A landscape with many valleys, sampled at points; each row gives a point and its height.
From any point a ball rolls to the lowest of the 5 points nearest to it. It stops when none of these is lower. Distance is the straight distance between rows; heights are no part of it.
(506) h=21.3: [126  45 111  76  45 127 177 141 145  79 156 103 126 193]
(376) h=46.4: [ 88 206 169 130 158 102 138 108 119 128 128 173 150 140]
(11) h=34.0: [130  77 104 111 101 151 158 118 133 121 136  94 127 153]
(227) h=20.2: [178 142 153 166 145 107  68 137 117 165 105 120 108  82]
(267) h=16.7: [164 158 157 156 163 127  74 139 127 153 110 113 111  57]
(191) h=5.8: [160 123 128 147 155 162  94 126 139 144 120 107 110  75]
(533) h=41.2: [ 88 113  94 102 110 129 180 115 126  99 144 161 149 174]
(199) h=25.5: [161  66 113 133 112 177 127 155 120 136 112  56 103 107]
(253) h=42.8: [ 87  86  92  97  90 121 182 121 128  86 144 155 155 176]
(120) h=52.2: [140 116  90 103  93 158 139 133 164  75 173 103 100 142]
(117) h=61.1: [ 88 119 105 116 130 106 167 117 117 120 124 161 160 152]
(60) h=56.0: [ 92 172 161 136 152  91 129 109 105 139 121 166 158 136]
(390) h=35.0: [151 183 193 150 155  69  75 129 115 162 105 143 135  97]
(127) h=28.9: [157  97 108 157 126 137  87 146 109 181  93  85 119 119]
(538) h=23.9: [148  52 110 106  74 162 150 140 132 117 132  68 125 150]
(350) h=45.7: [106 174 150 132 161 106 124 112 123 135 129 157 143 131]
(182) h=61.5: [ 67 200 157 127 144 113 173 115 117  92 125 197 147 151]
(109) h=29.8: [163  76 111 149 113 161  98 156 103 168  96  78 111 109]
(16) h=29.3: [140 177 169 137 159 113 100 127 127 155 137 132 131  99]
(318) h=59.7: [ 72 118 105 122 127  97 179 109 110 124 117 183 170 153]
(564) h=62.7: [ 60 138 122 127 141  92 190 112 110  87 117 207 171 148]
(240) h=38.1: [143 116 115 110 135 152 133 125 150 104 148 106 113 116]
(33) h=44.7: [159  88 103 110  97 177 139 138 151  99 155  79  98 119]
(301) h=48.5: [128 136 139 153 137  82  97 117 103 185 105 156 153 141]
(573) h=58.7: [148 153 180 168 132  58  51 130  89 185 106 161 136 137]
(367) h=17.7: [149 131 132 132 152 132 113 121 140 141 129 123 124 115]
(527) h=21.0: [169 164 173 166 151 102  57 141 126 161 109 122 106  63]
(476) h=53.5: [178  81 107 168 130 183  95 178 129 134 108  76  90  44]
(242) h=35.6: [128 197 195 129 164  93  97 125 127 140 116 140 130  96]
(18) h=71.2: [ 71 173 116 124 127 119 182 112 137  74 142 192 133 174]
(231) h=32.8: [135 109 106  98  99 162 151 127 157  94 161 106 123 154]
(175) h=29.4: [167 132 149 172 133  86  70 136 102 191  99 128 118 128]
(384) h=26.5: [167  84 110 148 140 166 100 157 121 144 110  83  92  81]
(469) h=63.5: [162  88 104 123 118 171 119 148 149 116 134  81  88  84]
(443) h=25.2: [140  56 118 129  85 172 145 148 106 146 107  57 121 139]
(400) h=44.0: [122 105  97 114 126 135 150 119 130 135 134 115 142 151]
(169) h=55.7: [ 72 113  88 106 117 119 191 112 131  88 139 184 161 170]
(355) h=44.1: [103 181 137 120 148 135 139 116 147 106 143 157 133 135]
(420) h=10.7: [136 172 176 155 154  67  68 121 110 176 108 150 143 131]
(377) h=5.0: [148  74 109 113  94 182 141 146 134 116 135  62 107 127]
(20) h=7.4: [115 111  89  88 101 138 168 122 141  82 165 134 130 165]
(559) h=60.0: [100 154 111 113 138 126 150 110 138 123 136 151 144 148]
(411) h=11.7: [146  83 102  79  67 155 151 140 156  72 175  92  95 172]
(255) h=58.6: [ 74 177 134 122 144 111 167 114 133 112 123 184 152 150]
(310) h=35.1: [115 194 164 129 162 115 117 119 140 128 137 151 128 103]
(288) h=28.0: [111 152 107 107 115 149 162 121 155  84 160 154 121 160]
(565) h=24.7: [133 116 123 141 137 125 107 122 109 165 116 121 135 115]
(363) h=21.2: [141 148 128 122 152 144 121 121 144 132 137 127 128 109]
(134) h=22.7: [150 150 158 154 165 110  81 123 127 169 112 121 121  98]

For each start below, name the point where the ball stops.
(565): (191)
(400): (20)
(559): (20)
(169): (20)
(18): (20)

Call two points neighbours if one is among the 5 nearest of the other. Go from one point of each pair to the other, from neighbour to neighbour, staying as low as possible. Name the highest point that can't be avoided.
(20), (377): (538)
(20), (420): (384)
(420), (191): (134)
